Each scene shows the same named points in several views. A view is turned or mirrored, and shifted as a whole, has a little noise and may leave points out.
In the rows, 128 means zero.

Scene 1
View 1
k317: [105 139 171  66 162 114 136 177 101 147 135  54  86 131 161 125 133 123
 127 122 168 123 173 144 127 120 145 132 103 111 108 145 123  99 152  95
 120]
k926: [111 120 167  95 160 124 140 181  91 161 130  77 100 107 151 127 111 131
 135 135 186  87 182 135 120 118 134 123 122  90 118 125  97  99 147 143
 102]
k33: [128 128 152  98 157 112 134 158 127 109 142  81 106 152 136 141 152 120
 106  93 124 151 130 131 169 113 126 152  86  83 115 141 133  85  95  74
 125]
k550: [118 126 160  81 164 119 139 171 113 134 137  69  97 137 160 130 141 117
 124 118 140 136 162 131 141 115 134 141 101  93 109 140 132  93 132  86
 120]
k637: [158 105 155 124 172 133 140 143 176  75 158 103 122 165 137 141 173 119
  89  81  86 179 128 114 192 126 100 157  78  47 120 123 142  78  62  30
 108]
k705: [143 108 168 115 176 144 153 156 143 115 152  96 107 135 152 118 142 130
 111 109 132 135 167 122 154 127 112 140 101  56 125 115 116  88 104  78
  92]
k510: [142 105 163 129 169 133 143 153 135 112 154 114 120 127 138 130 138 131
 107 105 125 125 154 125 161 120 103 142  98  49 134 105 105  85  82 102
 103]
k157: [154  91 173 139 191 165 162 150 164 104 156 118 111 129 155 121 147 132
 108 110 128 134 177 109 154 134  94 137 104  26 131  97 107  84  86  70
  68]
k802: [124 132 144 101 139 100 126 173  89 132 130  91 120 113 125 144 121 119
 121 118 150 104 147 140 150 112 132 142 101  87 127 132 107  89 110 140
 132]
k474: [130 102 141 148 141 123 135 165  91 140 134 126 141  83 118 136 114 138
 131 120 159  70 156 130 157 112  94 136 113  48 143  95  81  86  85 182
 109]
k271: [111 154 150  38 155  93 119 162 126 106 142  40  89 190 162 149 163 100
  98  95 111 187 120 146 174 111 155 160  70 129  92 176 168  85 129  30
 154]
k13: [155  98 177 125 194 162 168 154 166 117 157  99  98 136 163 111 149 138
 110 105 137 144 187 109 142 129 103 133 104  44 124 111 110  89 108  63
  71]
View 2
k271: [150  55  62 109 143  87  96 214 119 113 122 106  85 165 137 159 157  95
 144  96 157  40 110 156  95  78  54  92 147 109 110  52 101 202 109  91
 131]
k13: [182 114  97 119 119  93 129 125 141 113 120 166 147 142  89 163 132 164
 122 117 144 108 151 171 161 114 105 193 132 135 133 158 103 141 112  72
 156]
k705: [172 108 105 123 127 112 126 142 131 111 116 154 142 145  94 153 139 142
 125 115 133 108 154 167 144 105  97 185 127 137 124 131 111 145 106  75
 152]
k550: [150  99 107 138 148 105 118 171 140 131 123  97 113 158 125 138 151 101
 133 126 140  88  92 128 116  98 104 124 116 114 123  89 131 171 104 110
 146]
k474: [148 165 150 153 151 159 136 130 114 108 112 154 151 123  92  95 152 113
 136 130  62 145 144 139 123 117 135 197  76 171 100 129 155 111  77 122
 159]
k33: [154  93  94 117 139 117 111 174 110  98 118 141 114 143 114 137 149 111
 137  98 123  83 137 160 112  95  74 149 131 138 106  91 112 161  95  85
 145]
k637: [172  82  56 102 122 100 112 178  96  73 105 187 116 130  92 154 142 135
 135  80 123  65 189 203 122  97  42 178 154 158 102 108  80 166 105  58
 140]
k926: [156 136 154 153 157 117 130 134 151 139 130 101 140 155 119 126 155 121
 127 141 121 134  87 109 135 109 143 157  97 115 132 127 155 141  96 125
 154]
k317: [155 109 123 140 149 102 123 161 151 138 129  91 123 159 127 142 155 113
 125 131 146 107  92 126 125 105 115 126 108 106 133 106 132 163 107 114
 152]
k802: [136 129 132 138 159 134 125 157 127 117 122 123 130 142 120 112 162  96
 141 125  97 113 110 129 109 105 109 151  96 140 103 103 147 146  88 123
 154]
k157: [187 117 105 122 117 107 127 127 139  99 116 180 146 130  81 149 130 165
 125 108 121 114 176 181 154 112  99 209 139 144 124 161 110 131 114  65
 161]
View 3
k474: [155 153 111 165 146 136 168  88 125  89  62 136 136 153  94 132 145 116
  79 114 111 121 138 108 123 121 116 133 152 119  61 155  90  60 122 143
 133]
k271: [ 77  90 175  51  97  64  77 142 154 199 172 150 118  98 131 105 141 163
 153 147 132 186 104 136 100 105 172 104 104 188 118 197  85 104 205 129
 138]
k550: [115 118 160 102 128 110 119 114 126 139 128 132 120 151 121 105 129 144
 133 118 115 150 114 128 105  99 163 119 103 155 111 179  98  82 185 156
 120]
k705: [139 124 166 128 136 116 135 111 109 114 116 132 119 163 147 135 172 132
 125 126 137 166  96 108 118 107 147 125 100 154  75 170 106  89 179 158
  93]
k157: [157 125 172 152 146 126 144 107  96  90 103 131 124 180 158 150 196 109
 116 129 148 183  78 101 123 109 139 137 102 155  56 168 106  84 178 170
  72]
k802: [120 134 126 123 128 118 134 104 140 135 101 139 125 125  92 106 124 142
 109 122 107 125 138 126 111 113 138 122 131 139 100 171  84  76 151 142
 146]
k13: [173 132 174 157 154 133 153 106  90  80 104 124 127 194 151 143 180 116
 123 110 137 168  83  97 126 102 146 139  87 135  67 163 113  81 181 176
  71]
k926: [127 137 124 125 137 129 152  93 132 122  92 119 133 147  88  96 107 133
 111 108  94 105 144 128 100 104 147 125 122 120 104 164  95  67 146 152
 140]
k317: [114 119 162  93 134 116 126 109 131 140 132 124 124 151 114  89 106 150
 139  99 101 125 127 139  97  92 169 123  99 140 128 182 101  80 187 161
 131]
k510: [147 130 152 140 137 116 144 108 115 100 105 137 127 153 133 151 177 125
 107 140 141 171  97 100 122 118 136 130 122 144  61 165  93  79 162 147
 103]
k33: [113 113 154 103 115  90 113 123 134 148 131 141 120 119 131 127 160 139
 122 142 134 179 102 122 116 116 146 114 124 170  87 177  87  90 172 136
 124]
View 4
k157: [127 120  85 105 114 176  93 145  99 104  93 115 185 138  94 149  98 108
 133 161 148 124 129 134  66 190 169 109 171 124 163 137 133 155 110 148
  64]
k637: [ 61 155  80 118 161 156  92 150  72 145  87 129 170 136  96 158 109 106
 172 139  88 163 147 119  66 143 146 101 180 132 197 128 120 134 133 163
  62]
k13: [127 119  85  95 113 163  93 134  99 112  84 123 170 146  89 157  97 121
 132 155 150 119 119 140  65 184 163 111 168 129 159 148 134 157 120 130
  91]
k33: [ 77 144  94 134 152 154 105 133  99 149  92 154 160 137 127 130 111 153
 147 152 100 150 124 113 116 135 124  98 141 130 182 136 108 138 116 133
 102]
k550: [109 126 108 115 126 155 113 113 118 151 100 155 155 151 126 134 111 168
 122 157 129 123 112 120 124 140 123  91 125 130 159 154 106 147 112 107
 134]
k510: [112 119  96 126 112 171  88 136 112 115  97 129 185 123 119 126 104 124
 138 158 139 132 120 125 116 171 148 113 153 124 176 129 122 147 108 145
  70]
k802: [107 112 124 148 111 171 110 105 139 139 110 167 161 143 165  90 111 192
 115 160 129 130 102 118 178 140 102 102  92 126 153 135 103 141 108 105
 144]
k474: [139 102 114 165  78 198  82 124 141  88 127 128 201 109 174  75 110 142
 119 167 146 137 105 125 176 189 136 127 121 107 157 106 126 145  98 144
  61]
k317: [107 113 113 115 120 158 120 102 127 148  94 165 146 148 135 128 104 189
 113 163 138 112 104 122 137 140 116  96 109 131 150 164 111 146 112  92
 164]
k705: [134 106  97 108 107 174  99 123 113 109  91 127 174 134 115 139 106 137
 117 165 160 111 111 139  98 186 158 109 146 119 149 147 133 155 107 128
  97]
k926: [148  95 120 120  89 179 107 103 141 118 109 151 165 141 151 108 106 181
 102 168 167  98  90 129 157 164 124 106  94 125 138 151 118 149  99 101
 147]
k271: [ 32 164 105 118 181 133 124 112  93 206  81 182 124 156 117 150 116 179
 155 132  74 153 130 113 104  86  98  82 134 146 189 164  85 130 130 105
 157]
View 5
k13: [122 107 130 101 168  86 166 162  52 155 157 105  69 159 116  61  55 176
 114 148 120 139 112 102 148 155 135 154 140 126 121 195 144  52 120 166
 143]
k705: [132 112 124 116 156  73 163 145  65 145 158 123  85 148 122  62  64 174
 128 156 111 136 116 118 138 156 144 149 137 138 113 180 139  66 130 153
 136]
k33: [142 125 107 133 118  55 133  90  83 118 184 150  88 120 121  45  75 162
 151 135  77 140 114 163 128 133 150 130 125 170 105 154 125  90 118 149
 148]
k637: [145 126 122 144 146  37 169 124  92 128 237 154  65 115 119  46  35 165
 162 123 115 130 129  92 186 138 170 159 115 142 160 165 140  57 100 139
 148]
k271: [156 134  89 152  84  33 103  61  99 114 216 163  80 103 117  30  77 159
 164 116  54 147 110 201 111 111 153 115 119 185  94 131 122 104 107 150
 167]
k317: [131 116 109 113 126  88 124 107  69 129 120 130 100 148 119  62  98 167
 123 168  71 143 111 181  85 145 127 118 136 162  67 166 120 103 145 157
 141]
k510: [133 111 134 112 168  81 179 139  90 137 147 141  91 144 124  78  61 171
 133 164 118 129 122 103 149 166 154 150 130 150 128 181 140  70 136 136
 127]
k474: [123  99 158 102 197 133 213 150 116 128  48 158 127 152 146 123  85 168
 128 216 137 122 140  73 133 200 156 148 134 158 126 202 128  93 194  93
  80]
k926: [124 105 124  95 144 123 150 126  73 135  67 126 110 162 126  82  98 172
 108 189  93 139 109 157  82 168 126 124 145 161  64 182 130 101 165 144
 120]
k550: [138 121 114 116 127  81 136 113  79 126 142 138 100 142 122  64  85 168
 132 153  84 140 114 162 109 146 138 128 126 166  93 163 121  86 138 150
 141]
k802: [134 113 129 117 143  93 160 103 106 116  99 159 116 128 131  85  95 156
 141 176  88 131 131 147 102 160 150 122 128 180  93 172 124 111 165 122
 120]
View 6
k33: [136 169  96  95 118 133 128 112 128 148 104 117 129 138 137 148 125 160
 118 125 144 152 146 135 125 138 117 139 107 113 170 107 121  91 142 121
 106]
k926: [127 116  85 141 167 116 117  95  86 201 154 110  89 141 140 166 141  97
 116 157 123 152 168  88 107  93 156  96 102 133 138 153 150 106 125  74
 134]
k317: [139 145  68 127 148 112 118  91  94 184 121  96 117 148 118 160 115 106
 109 133 111 135 163  96 121 107 145 125 105 127 151 132 144  99 127  65
 133]
k474: [112 105 142 136 150 126 128 124 116 180 175 161  59 122 180 161 179 146
 126 184 156 188 178 117  85 105 143  76 112 138 138 176 114 120 128 129
  98]
k271: [148 198  48  96 101 127 115  88 135 128  66  87 170 157  96 137  74 154
 102  85 119 114 146 131 131 151 100 190 113  99 172  93 119  90 142  94
 124]
k157: [132 136 132  76 170 119 142 149 107 192 118 115 111 126 145 167 193 114
 144 195 146 169 112  92 151 108 164  76  81 151 181  61 159  80 156 106
  77]
k13: [133 147 121  75 156 122 139 145 110 182 112 105 118 126 140 162 173 120
 137 178 144 163 114  95 154 121 149  91  86 141 179  66 152  80 156 106
  78]
k637: [139 188 121  59 105 141 140 148 152 131  88 122 147 131 142 153 159 185
 137 151 157 165 115 150 143 157 106 136 104 119 194  56 117  82 159 143
  62]
k802: [126 138  96 134 137 124 117  94 113 169 149 136  95 144 150 159 131 142
 109 143 133 156 179 119  98 112 133 116 113 116 141 161 125 118 123 106
 120]
k550: [140 149  78 114 138 121 123 102 113 168 113 106 126 147 122 151 124 122
 118 139 125 140 154 107 124 120 141 126 104 122 157 112 139  92 132  89
 117]
k510: [131 145 131  94 142 130 135 136 122 166 127 134 106 128 154 163 173 153
 132 170 151 174 141 121 123 127 139 100  93 133 169 105 128  96 147 127
  83]
k705: [134 151 115  87 142 125 133 136 117 172 117 114 113 130 142 158 157 127
 133 165 145 161 131 111 138 125 144 108  96 131 171  88 141  87 150 109
  90]

In a view up to two points have been moved. Name them for each view, in the order of its rows, or write none.
view 1: none
view 2: k550
view 3: k13, k926
view 4: k802, k705
view 5: k33, k474
view 6: k157
